Points, in no order, along strands that fork, close into loops and pass close to each other.
(in the rows, 128 means zero)
Two points are linked if the straight distance between their rows is under 119. Some points are linked to none.
k905: [107 142 123 117 160 137 107 126 182 141 115  90 131 147 163 132 133 109
 100 127 128  99 184 122 130 140 161 116 167  91 101  85 163]
k849: [ 87 176 125  77 157 102  99 128 105 134 135 168 176  80 152  57 152 168
 155 170 131 129 191 136 122  85  75 120 139 136 130  82 112]
k925: [165 117 109 137 144 107 132  98 106 104  78 149 127 118 152 102  37  59
 158 104 110 155 116 178 177 149  89 196 131 126 130 114 107]
k917: [ 89 169 170 121 179  76 160  67 131 133 119 144 181  48 106  86 111 150
 115 118 139 119 142  74 118 108 138  74 139 118 110 100  53]
k556: [135 173 115 104 125 124 114 143 151 174 113 143 146  81 149  84 126 120
  89 126 113 145 161 181 126 142 134 122 147 100 116 101 147]
k853: [112 114 174  89 181  87 121  62 131  99 131 135 101  78  92 120 134 107
 121 129 124 123 123 110 129  98 122 121 109 120 148 111  55]
k315: [206  97  72  88  99 131 128 167 143 140 130 147 119 175 148 111  76 116
 128  95 122 148 135 169 172 155  90 221  98 165 125 119 148]
k145: [142 164 115  95 149  86 112  85  81  94  92 192 175  27 153 102  86  87
 137 114 121 139 132 162 150 110  57 154 119 140 115 121  60]
k242: [ 66 168 152 107 170 103 132 107 162 132 120 140 165 131 131 112 157 155
 126 175 137 114 205  90  95 108 170  51 167  88  83 135 127]
k937: [128 106 127 115  78 164 106 153 186 109 127 122 102 186 141 225 205 137
 125 169 153  99 159  88  99  95 157 100 128  90 106 137 170]
k565: [102 103 123 166  96 145 148 134  96 152 109 119 152 154 109 143 105 171
 157  87 145 106  72 125 152 176 129 120 131 147 122 132 112]
k616: [137 136  99  97 124 110 150 109 108 144  81 175 157  56 147  77  58 105
 118  81 125 117  74 173 170 145 116 160 136 119 136 122  91]
k913: [136 147 138 153 149  82 145  96 126  93  91 101 146 119 152 123  92  70
 148 110 133 166 182 129 150 129  98 126 132 113 103 117  97]
k45: [194  87 111 186 111 155 142 167 126 126 146 108 114 213 108 160 121 128
 151 130 122 124 101 141 130 149 122 160 106 130 111 153 176]
k303: [ 98  77 158 152 136 127 165  99  84 110 129 130 146 110  98 118 123 153
 156 116 157 127  65 110 137 119  98 121  92 138 142 151  89]
k908: [138 107 101 102 101 145 116 178 167 145 143 119 122 168 134 125 163 130
 109 150 126 137 156 142 132 122  94 126 104 129 130  99 156]
k400: [103 122 184 111 178  75 136  84 139 102 136 131 144  70 112 104 116  91
 135 136 127 136 153 132 132 133 102 127 113 103 122  99  53]
k754: [148 101 136  86 118 117 112 134 128 113 152 137  94 158 111 135 140 136
 155 146 141 150 165 145 165 100  77 157  84 149 139 123 116]
k999: [122 118 168 180 156 127 178 104 133 127 109  83 112 102 102 166 130 112
  82  73 122 132  62  71 116 149 201 113 131 141 163 180 117]
k918: [156 121 127  93 141 126  81 110 109  77 132 121 106  91 117 108 134  94
 131 153  89 165 126 135 131  89  81 158  70 145 146 115 107]
k980: [145 130 140 148 158 137 133 104 127 113 115 102  98 111 109 124 126  93
 105  96 126 151  72 110 149 116 155 139 124 126 185 177 113]
k402: [104 155 137 129 118 105 117 130 121 137 137 133 168  78 147  97 119 119
 154 135 126 162 172 151 138 132  88 126 144 110 108  78  97]
k515: [127 120 138 150 151  87 145  86  97 112 116 125 112 134 136 127 122  73
 156 119 159 156 168 133 175 121  71 156 113 121 124 120  95]
k451: [121  80 148 141 151 165 156 128 113 130 137 115 102 119  78 170 142 160
  98 114 127 130  44  80 117 137 151 112  95 158 171 190 130]
k8: [116 180 106  97 148 132 121 155 143 153 106 115 159 110 159  89 163 164
  98 155 140 111 149 136 124  91 148  99 150 113 154 130 144]
k339: [161 125 124 147 155 166 132 136 134 135 124 112  72 146  97 139 123  88
  78 106 117 138  71 100 133 115 155 153 108 150 199 187 157]
k793: [105  78 174 157 136 120 153 100  93 104 128 115 117 145  99 190 135 111
 175 127 161 147 120  92 121 146 121 117 134 110 118 126 111]
k732: [ 60 175 146  99 139 118  98 121  99 168 160 181 152 130 121  56 164 189
 140 170 130 113 166 130 109 126 145  82 168 119  92 111 147]
k911: [168 123 105 143 133 131 155 114  94 104  73 141 126 117 150 115  50  79
 147  78 134 151  96 149 159 143 113 156 147 128 142 135 136]
k818: [164 139 106 120 117 136 115 129  97 110 129 142 111  79 115  89 120 118
 114 131  94 143  60 128 112 101 115 145  79 165 185 136 121]
k397: [185  71 153 135 139 107 148 113  80 120 138 179 135 111 102  96  83  83
 152 116 123 159  97 182 178 143  79 190 101 143 117 118  88]
k462: [127 164 154 155 158  87 153 112 137 151 143 105 182  92 122 116 117 134
 120 113 127 120 141 134  90 137 168  77 175 100  82 100  99]
k497: [151  55 158 130  97 142 120 151 152 115 187 102  87 198  98 183 158 121
 169 173 134 128 162 149 122 149 129 140 107 105  96 132 146]
k920: [134 103 178 172 155 143 167 100 106 134 139 124  88 117  82 182 145 119
  85 103 131 147  44  89  99 138 181 113 119 140 170 191 140]
k934: [ 29 134 165 143 128  95 134 111  85 138 154 165 169 131 121 120 163 194
 178 164 150 109 173 119 107 130 126  70 156 116  89 100 110]
k490: [154 110 102 118  82 132 123 146  92 125 145 146 153 118 117  95  93 151
 173 127 131 152 134 161 160  99  69 161  92 151 128 126 108]
k852: [195 130 124 159 119 158 123 146 164 179 174  92  91 170 183 142 132  83
 116 102 127  93 140 171 125 148 140 162 144 121 105 106 174]
k348: [ 56 145 116  93  91 140 117 135 152 141 116 111  94 153 131 196 201 196
  84 173 122  78 152  72  98 110 178  62 144 127 128 148 152]
k312: [113  97 141 137 119 156 130 141 118 113 162 129  84 158  64 211 161 176
 139 135 143 132  55  72  90 133 165 105  95 155 150 194 120]
k976: [181 126 118  79 123 126  94 146 140 104 152 154  92 146  91 125 116 131
 149 123 119 161 131 154 160 124  67 190  82 177 138 123 108]
k116: [125 122 161 127  77 130  93 140 132 118 156 113 120 137 118 130 131 127
 187 185 131 140 171 154 125 129  81 131 113 118 124  75 117]
k672: [162 171 155  90 167 104 114 105 169 142 123 131  72 118 120 129 139  76
  92 114 115 124 160 148 130 140 131 142 129 125 132  95 111]
k912: [139 151 102  93 131 157 116 163 154 165 120 129 112 145 142 107 105 139
 115 101 130 108 115 152 146 154 115 146 141 136 146 104 144]
k189: [101 153 157 138 143 140 143  86 144 141 119  66 103 143 115 176 119 127
  98  89 137  88 116  86 125 166 180  98 168 114 147 142 135]
k583: [173  90 164 130 165 131 181  81 104  91 107 177 129  99 103  89  83  75
 118  80 126 140  42 139 147 161 112 171 114 114 151 130 101]
k878: [188 103 138 189 154 144 162 113 107 119 123  93 103 159 168 149  98  83
 126  79 123 130  84 140 123 170 161 155 143 126 123 149 159]
k287: [115 148 153 136 102  98 101 123 164 132 166 106 113 105 117 153 165 115
 119 180 100 106 176 117  71  99 187  59 125  97  95 115 109]
k984: [169 104 135 181 130 139 128 137 107 121 123  90 123 169 141 142 128 101
 161 106 123 138 104 152 121 144 128 145 134 121 130 133 156]
k302: [121  97 145 140  85 137 106 152 126 104 154 119 124 180 127 161 157 143
 192 181 153 135 177 117 132 108  91 123 107 120 113  98 125]
k18: [151  95 127 161  82 177  99 167 192 150 165 114  73 214 136 228 193 125
 110 154 119  84 137 129  86 141 179 142 140 112  89 143 169]
k544: [ 90 116 139 118 122 119 127  75  92 123 124 139 105  93  97 116 122 144
 139  96 149 138  90  95 151 120  92 124  94 144 153 146  80]
k989: [110 169  91 112 128 137 118 139  99 135 117 147 160  71 154  83 116 164
 138 122 129 143 123 124 130  93 104 103 119 153 137 113 113]
k521: [191 109 103  99  94 140 118 160 114 115 146 164 129 124  88  95  82 130
 163 110 117 171 101 150 167 121  74 207  79 170 144 135 114]
k42: [203  83  78 119 116 124 149 141 100 131 115 158 113 173 150 103  59  90
 153 102 122 161 100 155 178 168  98 225 110 143 119 128 149]
k284: [141  94 141 164 161 131 158  95  90  88 112 116 118 116  94 109 119 102
 142  88 132 170  60 123 162 137 152 160 121 120 169 169 121]
k771: [ 78 181 149 115 118 107 118 142 116 122 144 142 185 103 157  67 145 153
 179 193 134 113 196 161 123  91  82 108 164 111 108  94 122]
k492: [153 127 139 101 162 107 128 104 111 124 121 156 125  86 126 123 106  88
 122  95 134 161 117 160 141 125  84 152 122 145 142 115  95]
k655: [ 77 155 144 107 158 107 111 135 177 125 122 138 139 166 146  93 187 150
 121 192 137 104 246 114 113 110 178  70 188  80  76 109 157]
k69: [170 141 132 171 157  97 153 104 137 107 119  77 134 103 160 109  70  52
 114  91 108 142 130 143 131 176 147 149 151  96 101 107  98]
k607: [125 146 139 163 116 134 102 140 200 168 165 109  82 177 140 180 177 108
  78 136 124  75 158 131  89 128 195 111 140  92 108 127 140]
k412: [147 167 137 125 154 139 157 111 146 149  71 110 121  79 137 139  79  85
  52  89 101 120  72 101 138 143 160 134 143 160 200 164 129]
k227: [191 113  87 168 140 155 150 144 115 127  97 131  91 143 127 121 121  82
  64 122 103 163  75 124 116 111 153 181 105 152 208 202 181]
k403: [141 104 126 114  95 154 106 154 147 110 191 144  66 149 106 166 169 171
 122 173 121 136 101  87  75  90 157 140  71 174 162 165 127]
k730: [190 107  92 152 126 164 127 169 156 169 167 122  83 172 138 137  95 113
  97  90 112 129  97 157 141 164 130 210 115 156 142 145 165]
k931: [118 164 164 156 138  93 123 143 153 159 138 107 172 110 134  96 134 112
 127 142 102 130 175 165 121 137 176 106 171  88  81  93 103]
k641: [140 120 112 129  68 167 108 185 146 118 173 125 104 156 123 170 179 190
 112 138 120 111 111 123  75  88 138 126  82 179 148 156 144]
k794: [140  82 124 145 107 143 125 154 115  95 141 109 123 201 117 163 144 128
 174 160 157 151 138  97 148 112  81 145 112 124 140 135 162]
k48: [139  80 166 178 195 133 174  98 100  95 129 118  83 146  97 133 143  77
 126 120 118 166  72 101 135 160 177 146 104 113 159 174 137]
k526: [217 109  78 131 106 153 128 190 162 126 157 144 103 181 117 118  88 120
  99 103 120 157 105 149 153 142 122 228  78 170 145 142 160]
k666: [125 147 122 100 146 149  99 129 175 131  94  99 106 150 149 106 121 104
  99 121 134 118 157 135 161 138 137 135 133 117 145  98 149]
k533: [178  82 120 159 168 145 161 139 105 110 144 148  75 158  92 103 117  92
 118 132 102 169  48 133 125 152 149 191  93 141 178 165 175]
k612: [ 84 175 116 117 143 125 115 135 166 140 116 105 140 149 136 146 184 175
  59 147 116  84 174 100 106 104 201  83 192 106 125 132 173]
k599: [ 88 109 167 142 149  94 154  98  96 139 112 159 163  94 128  83 102 126
 148  97 163 118 124 124 153 131 111 117 134 124 116 111  55]
k932: [ 62 151 157  88 151  94 122 103 124 119 139 138 144  98 151 141 170 157
 140 175 132 109 189  88  73  76 140  50 139  98 108 121 100]
k956: [172 114  87 104 120 124 146 160 105  88 136 127 100 150 104 113 105 133
 120 121 125 150  63 120 142 130  99 187  66 159 183 157 142]
k3: [ 77 131 114  88 109 124  95 142 106 142 150 143 159 149 104 126 156 198
 156 154 132 120 157 103 128  93 101  99 118 153 106 108 111]
k806: [103 117 111 149  75 117 114 147 101 121 133 130 170 131 141 116 129 162
 183 140 146 140 177 154 150  98  66 148 122 144 110 114 131]
k813: [127 164 123 147 155 139 174 110 142 139  79  94 139  88 155 131  68 106
  79  74 120 132  96  92 130 157 171 109 165 141 151 134 132]
k595: [ 91 157 131 147 116 134 128 160 142 145 138 121 176 150 145 119 174 166
 158 175 131 119 180 166 100 140 139  65 175 100  57 109 151]
k729: [ 86 118 173 145 104  93 115 116 108 123 153 143 147 113 119 107 111 110
 181 160 124 151 184 158 147 128  71 139 122 127 123  75  85]
k172: [ 78 157 137 131 148  99 114  91 125 106 117 103 167  81 123 114 123 130
 140 140 124 147 177  86 117  96 107  88 120 102 120 108  86]
k241: [127  91 152 120 106 146 115 119 117 103 176 140  52 142  75 197 171 143
 120 155 121 130  83  81  65 102 182 116  84 152 152 197 141]
k821: [109 185 126 109 149 118 102 140 130 156 142 171 157 121 134  41 150 168
 126 171 122 115 176 179 121 133 134  96 162 110  84 101 138]
k97: [134 160 129  89 177 108 133  88 130 101  75 145 138  52 121 105  98  88
  69  66 101 133  73 129 145 139 125 156 127 155 169 116  77]
k311: [184  97 137 136 134 120 145 135 111 133 142 140 106 146 129 115 100  77
 152 113 123 154 110 173 173 159  90 186 118 137 121 133 131]
k799: [ 70 115 134 114 110 141 122 109 109 137 129 118 121 134  99 186 168 206
 124 127 134  86  99  72 110 128 156  69 124 148 132 163 110]
k959: [130 102 166 100 153  99 116  71 138  87 134 104  83 112 101 152 131  93
 134 132 123 129 142 106 115  99 147 129 111  99 141 119  94]
k549: [162 110 142  60  93 112  88 142 163 130 181 142  91 157 108 152 144 140
 143 178 125 129 184 144 146 104  90 157  90 129 118  85 129]
k854: [124 168 126 100 133 141  93 146 144 183 163 149 130 102 124  81 159 157
 107 140 102 111 166 179 106 119 133 111 136 128 115 109 133]
k68: [134 119 113 163 111 184 106 161 202 156 154 103 101 192 155 166 160 123
  92 125 123  81 148 137 102 146 163 124 143 117  98 120 186]
k869: [101 153 119  89 119 122  87 142 126 168 157 141 114  82 115 104 165 150
 112 145 124 125 101 107 110 100 139 118 111 134 173 111  92]
k702: [188 102 103 120  85 153 122 187 154  88 160 129  94 185 131 132 156 152
 119 143 133 149 114 124 128 121 106 165  68 161 153 143 169]
k659: [112 115 111 163 118 134 169 115  93 155  84 116 168 119 152 126  59 148
 132  69 143 105  63 119 147 172 145 107 153 136 122 142 119]
k96: [161 129 112 156 115 133 151 114  79 137 126 142 130  77 128 107  93 118
 121  99 119 138  45 139 125 120 130 138  94 136 159 175 111]
k941: [121 140 112 139  72 164  93 170 184 128 128 147 141 161 153 154 205 171
 101 170 125  71 163 127  83  96 132  83 135 123  90 106 182]
k31: [103 188 148 116 172 102 137 122 147 156 126 124 174  75 124  92 132 141
 107 122 130 132 131 117  88 115 177  70 171 109 125  92 115]
k152: [ 92 165 133 138 148 112 131 105 168 136 106  77 143 137 146 137 133 127
 121 112 134 128 191  89 132 145 176  92 168  98  89 112 127]
k220: [131 136 102 146 121 152 135 161 147 146  82  84 159 139 167 148 133 135
  90 110 141 109 124 105 126 132 159 111 154 122 136 128 159]
k306: [122 167  60  99  93 146 112 159 116 127  99 153 141  92 162  74 109 139
 115 131 126 140 123 156 149 109  92 142 117 143 142 122 124]
k883: [120 115 112 132 122 108 183  99 107 120  66 165 170  51 164  86  31  95
 118  82 133 140  79 130 153 142 142 127 136 112 132 139  74]
k972: [ 76 118 121 135 130 156 115 153 185 147 140 100 134 202 152 186 184 157
 120 142 132  58 159 140  97 168 184 106 199  91  63 126 173]
k926: [113 106 127  96 122 139 111 121 129 129 146 105  92 151  94 163 148 144
 129 126 138 122 115 111 119 139 136 121 112 135 161 130 136]
k968: [145 130 137 145 136 118 130 116 147 132 125  96 138 155 172 110 124  98
 160 133 127 115 191 164 146 149 105 148 175  91  81  97 145]
k942: [133 122 101  86 110 147 128 153 148 148 137 108 105 184 108 139 114 162
 123 108 151 118 107 111 153 148 110 149 122 160 166 130 155]
k458: [196 112  80  93 112 132 123 139 109 111 112 185 145  89 129 103  57 106
 158  96 117 164  93 177 151 119  81 196  90 167 139 140 109]
k60: [126 140 116 141  86 153 104 184 150 144 143 131 166 168 148 140 173 182
 133 171 120  94 156 159 110 126 123  83 140 117  96 105 172]
k628: [ 92 116 148 151 105 106 111 129 117 128 139 125 155 142 109 201 194 171
 146 156 138 101 154 124  85 127 167  71 157 115  69 144 110]
k308: [127 168 105 108 136 111 127 131 137 149  98 153 167  80 163  80  84  99
 122 118 117 149 176 176 157 143 103 132 144 103  96  92 131]
k408: [ 68 139 154 108 128 123 149  92 128 123 122  80 109 116 110 176 158 165
 100 124 126 100 115  71 114 143 177  75 148 133 160 163 130]
k182: [111 126 153 130  86 116  98 138 170 141 160 111  80 153 121 182 178 124
 117 168 116  98 164 133  73 126 201 100 131  86  90 119 130]
k977: [178 119  84 136 105 173 138 167 148 133 108 120 128 146 172 123  77  90
 127 105 113 137 130 183 120 143  98 155 110 131 118 132 181]
k964: [ 41 154 131 128 121 113 110 140  92 148 166 180 164 154 123 105 182 214
 166 202 135 115 199 132 108 117 112  79 151 121  70 111 145]
k886: [107 114 150 131 129 156 130 112 133 134 140  92  89 171 123 200 137 128
 116 103 140 104 109 105 120 173 158 117 146 119 128 127 159]
k338: [170  93 127 172 188 137 201 107  74 113  89 135 102 139 104 118  87  94
 115 111 115 156  28 101 169 163 165 180 136 125 179 201 174]
k9: [181 142 118 155 129 166 119 145 161 172 164 109  75 169 137 149 125  86
  87  88 117  96 112 148 117 132 145 181 132 144 150 147 166]
k510: [174 119  86 166 129 145 169 129  90 125 103 138 107 113 120 109  92 106
 100  90 111 166  46 134 117 127 140 151  90 145 171 201 169]
k448: [ 97 158 121 126 113 132 122 141 177 144 116 121 101 160 145 198 194 160
  77 157 126  84 171  93  75 106 203  63 161 129 131 126 159]
k39: [120 134 134 143 171  96 176  99 120 133  92 141 167  77 142  75  76  94
 122  78 151 136 104 115 154 143 134 116 145 121 109 111  56]
k890: [ 98 201 133 117 159 105 126 135 168 153 112 121 145 106 138 113 148 132
  70 123 126 116 169 115  93 121 202  83 188 109 129 111 157]
k323: [163  92 108 167 154 166 176 133 103 119 103 102 102 171 128 137  96 121
 127 106 115 142  43  98 164 176 145 167 139 149 189 193 174]
k199: [ 62 180 159 132 182  71 140  89 107 111 124 164 200  51 122  69  96 137
 134 132 142 133 166  79 132  94 103  94 159 109 108  87  58]
k851: [122  86 161 135  98 112 122 121 102 102 176 144 101 137  98 187 177 150
 181 168 143 139 102 115  89 105 144 117  84 126 111 164  94]
k288: [146 115 105 164  76 175 112 192 143 144 152 104 127 199 116 174 139 157
 128 122 126 115 102 148 105 147 121 132 120 138 116 149 157]
k100: [184 113  96 110 150 155 155 133 112 115 114 170  92 105 111 107  63  81
  98  76 124 139  30 163 143 162 117 202 106 153 198 188 153]
k835: [158 125 141 139 158  95 145  98 112 108 115 124 143  97 158  80  67  37
 146 108 104 147 123 168 153 165 115 167 138 115 103  84  79]
k299: [198  99 109 120 159 130 170 110 101 109  99 191 105  89 117  99  57  65
 116  80 118 151  27 152 159 163 123 185 116 139 168 148 118]
k553: [ 75 135 107 129 130 125 150 101  93 147  82 121 173 108 130  93  75 162
 134  79 137  94 127 132 155 145 132 104 168 135 128 122 113]
k828: [ 93 121 128 159  87 132 133 129  92 121 138 138 159 127 133 136 130 161
 173 118 154 137 137 137 123 116 105 106 130 146 118 141 124]
k370: [138 132 115 141  93 160  98 154 168 100 135 115 105 165 143 163 204 164
 125 157 140  94 164 115  99  74 148  89 114 121 108 132 177]
k124: [141  73 154 171 135 155 147 121 104  93 138 123  96 186  93 207 146 116
 177 131 152 153  87  96 124 155 138 131 126 131 132 160 153]
k432: [100 168 142 114 135 129 118 123 133 176 132 125 142  81 111 114 145 157
  96 132 122 113 100 101 106  99 165  83 146 132 148 112  98]
k485: [155 157 124 108  99 150 109 163 166 165 157 156 136 156 144  91 145 144
 142 156 135 128 193 178 163 126  92 154 142 112  78  85 155]
k939: [148 121  81  94 115 159 139 152 111 125  91 155 132 102 132 117  70 129
 120  93 126 143  74 120 152 140 106 153 118 167 181 155 139]
k123: [143  73 144 161 101 134 118 137 105  80 161 128 102 196  73 207 180 152
 166 145 137 145 111  99  97 115 145 128  98 120 114 170 144]
k623: [124 118 144 154 113 167 116 154 185 158 151  92 141 199 150 169 158 135
 142 145 124  78 160 161 111 169 141 108 167 102  65 111 163]
k833: [174 120 122 126 152 116 115 106  75  84 113 133 129  82 106 100 121  88
 144 139  99 171  89 124 128  86 107 157  83 136 172 149 113]
k413: [ 71 152 143 153 130 114 132 138 128 129 128 136 197 112 156  88 130 147
 175 177 132 132 203 154 104 129 112  81 180 100  80 109 141]
k450: [122 156  67  94  79 134  99 167 144 135 111 175 155 138 163  72 110 148
 134 132 132 123 157 150 168 129  83 155 129 142 117 105 146]
k646: [116 159 179 136 108 105 106 122 161 141 162 114 143 111 119 102 155 132
 137 173 105 110 195 140  89 120 180  81 146  87  65  97 106]
k994: [114 127  95 141  73 157 112 175 130 129 144 115 159 180 114 164 162 197
 140 143 136 102 119 131  95 140  98  98 121 135 104 125 160]
k258: [ 78 150 137 131 134  89 122 101 159 114 121  72 142 119 133 155 152 121
 109 140 138 141 188  84 113 110 152  75 139  93 116 118 105]
k714: [132 147 136  78 146  79 109 104  92 105 128 150 139  67 143  89 130 129
 147 154 110 126 143 140 137  96  44 145  99 165 141  93  74]
k620: [121 135 154 165 129 121 125 118 124 163 149  98 124 112 112 164 156 129
 110 112 141 122 102 124  96 143 167  78 122 123 117 139 114]
k30: [124 121 147  94 110 109 104 145 131 157 194 137 103 102 102 118 169 158
 135 152 117 129 105 143 105 108 127 129  92 141 139 115 102]
k205: [ 46 126 133  96 104 129  93 133 111 139 142 143 134 136 124 150 164 199
 157 188 158  96 175  80 104  97 127  77 138 133 104 136 122]
k437: [142  71 147 144  74 169 119 166 177 124 195 116  84 199 100 215 175 131
 140 153 116 118 140 144  99 148 163 137 103 126  90 168 156]
k395: [ 87 129 146 126 144 113 110 133 168 137 123 103 135 180 154 126 165 120
 133 179 124 104 206 140 129 120 171  98 177  79  75  82 134]
k613: [109 107 134 117 134 115 120  91  99 114 110 115 104 138 111 130 122 104
 151 129 159 143 138  88 168 112  89 131 102 129 156 143  99]
k946: [130 123 134 180 147 151 182 114 113 123  85  76 135  96 142 163 101 119
  91  74 118 137  72  94 138 169 174 107 136 146 150 183 144]
k747: [125 186 118  89 150  74 107 100  89 124 102 165 174  37 138  80 100 117
 151 136 115 116 147 134 132  84  56 135 122 134 121  91  86]
k876: [ 82 136 105 119 108 133 108 151 135 133 102 126 162 151 160  99 182 170
 117 151 138 116 198 115 140 103  91 101 131 109 110 103 177]
k978: [165 144  81  96  70 158 110 182 175 150 141 167 146 147 173  89 125 141
 131 127 121 137 166 187 174 127  83 161 129 127 101  88 172]
k219: [126 144 110 133 119 140 129 129 100 128 102 117 151 115 156 124 120 151
 134 100 149 163 127 107 140 107 102 104 125 146 150 135 125]
k775: [150  88 152 119 136  95 144  89  65  89 137 186 142  70 100  80  98 105
 152 124 125 164  88 150 165 119  53 184  71 161 140 123  81]
k275: [136 146 145 164 148 102 158 111 140 118 126  74 160 129 165 108  89  82
 143 109 124 132 175 145 127 161 131 127 163 103  84  95 102]
k122: [185  88 145 157 106 158 119 147 190 125 165  89  81 174 153 159 183  88
  94 139 122 108 148 158 112 109 131 156 102 102 129 129 184]
k760: [100 146 143 102 149 104  85 107 137 100 136 101 146  95 116 110 146 126
 136 163 109 120 185 123 108  72 117 109 129 112 119  93 102]
k573: [141 185 116  97 154 134 120 124 135 130  73 128 135  53 137 116  96 100
  50  87 104 143 107 124 156 138 150 140 143 152 181 134 124]
k377: [178  85  99 140 135 151 163 162 101 103 148 127 100 185 112 123 107 128
 149 114 134 153  57 124 144 166 129 192 114 140 179 170 168]
k577: [ 74 130 118  85 111 138 104 131 145 132 102 116 112 163 134 174 180 181
 128 165 151 110 164  70 125 103 136  88 134 143 134 120 137]
k49: [ 93 113 119  85 110 125  93 146 134 143 140 153 145 160 133 105 165 167
 136 173 137 114 206 130 143  92  75 125 121 132 110  98 134]
k177: [124 101 151 130  75 116 117 146 119 144 205 126 113 134  97 175 181 169
 146 158 134 117 116 133  79 119 144 120 103 122 122 140 118]
k211: [139 124 108  86 131 114 156 122 100 119  84 189 150  86 129  87  67 130
 145  92 144 116  76 153 193 132  83 179 114 149 158 136  84]
k286: [100 152 125 140 104 162  87 158 141 131 140 128 136 115 126 157 169 158
 111 162 118 117 133 117  64 105 158  67 122 127 130 112 133]
k971: [ 51 131 154 152 149  87 147  96  94 147 116 168 195  84 132  78 111 149
 154 139 146 105 151 110 124 115 103  90 156 118 109  73  69]
k680: [ 86 177 139 125 161 106 146  83 131 138  78  94 163 101 129 120  95 130
 108 114 146 116 165  69 142 137 147  77 171 124 113 120 120]
k474: [177  92 130 183 210 143 180 112  95 115 126 128  95 157  88 114 112  66
 130 116 118 189  49 101 146 173 179 172 131 115 167 162 178]
k55: [109 122 132 104 126 115  95 104 140 116 134  95  97 130 104 139 140 135
 137 142 125 120 157 123 106 100 119 116 124 117 136 104 111]
k185: [128 114 143  97 153  99 106  75  69 101 137 177 135  73 110  86 114 116
 156 138 124 136 112 131 139  91  43 155  70 170 135 121  68]
k528: [ 39 144 146 146 125 101 140  97  92 128 124 141 174 102 126 106 138 179
 151 141 152 106 125 105 113 131 112  76 145 133 126 109  83]
k653: [131 145  88 148 122 134 137 158 131 133  67 121 183 118 188 106  83 118
 123 122 125 133 165 146 126 133 130  91 158 122  99 107 165]
k617: [198  95 101 177 151 141 163 105  98 134 108 128 109 135 149 123  58  71
 143  70 129 153  84 139 153 163 145 168 153 136 123 162 162]
k297: [129 140  96  72 149 137 132 112  96 115  70 152 129  78 124 119  81 128
 115 110 138 146  81 119 172 121  78 160 122 170 176 148 101]
k594: [ 78 172 111 141 147  94 157 100 101 144  77 117 191 106 140 103  91 154
 124 101 132 124 162 122 144 140 133  88 182 103 103 118 130]
k629: [136 178 111  91 164 133  95 125 172 134  76 111 124  96 150 112 111  89
  67 104 119 115 144 127 160 133 134 140 151 147 163 109 135]
k677: [185 119 132 132 113 138 133 130 149 143 161  91  94 170 172 130 127 101
 153 118 121 122 157 166 153 154 108 167 139 107  98 105 156]
k555: [ 77 123 128 140 101 140  95 134 120 130 142 128 134 164  86 221 180 189
 145 137 148 103 111 102  98 130 165  77 147 143  97 158 117]
k186: [182 105  65  97 121 163 166 147 132 117  78 156 106 114 154 130  46  85
  96  85 120 155  66 155 150 145 128 183 122 158 184 189 158]
k997: [151  81 148 133  86 138 125 153 184 120 164  92  99 180 154 185 186 110
 138 162 125 119 173 147 108 144 127 147 115  94  98 108 180]

A fork is a point with three links, a tip a point with one. Leave the first point through the second and follow the links. Name the first fork or tip that comes.
k583, k299 => k971
k311, k42 => k275
k793, k124 => k31
k821, k854 => k794
k521, k490 => k485
k599, k39 => k583

How many points has the smallest loop of links through each point below? Write - if it is on no loop.
k474 => 5
k55 => 10
k556 => -
k920 => -
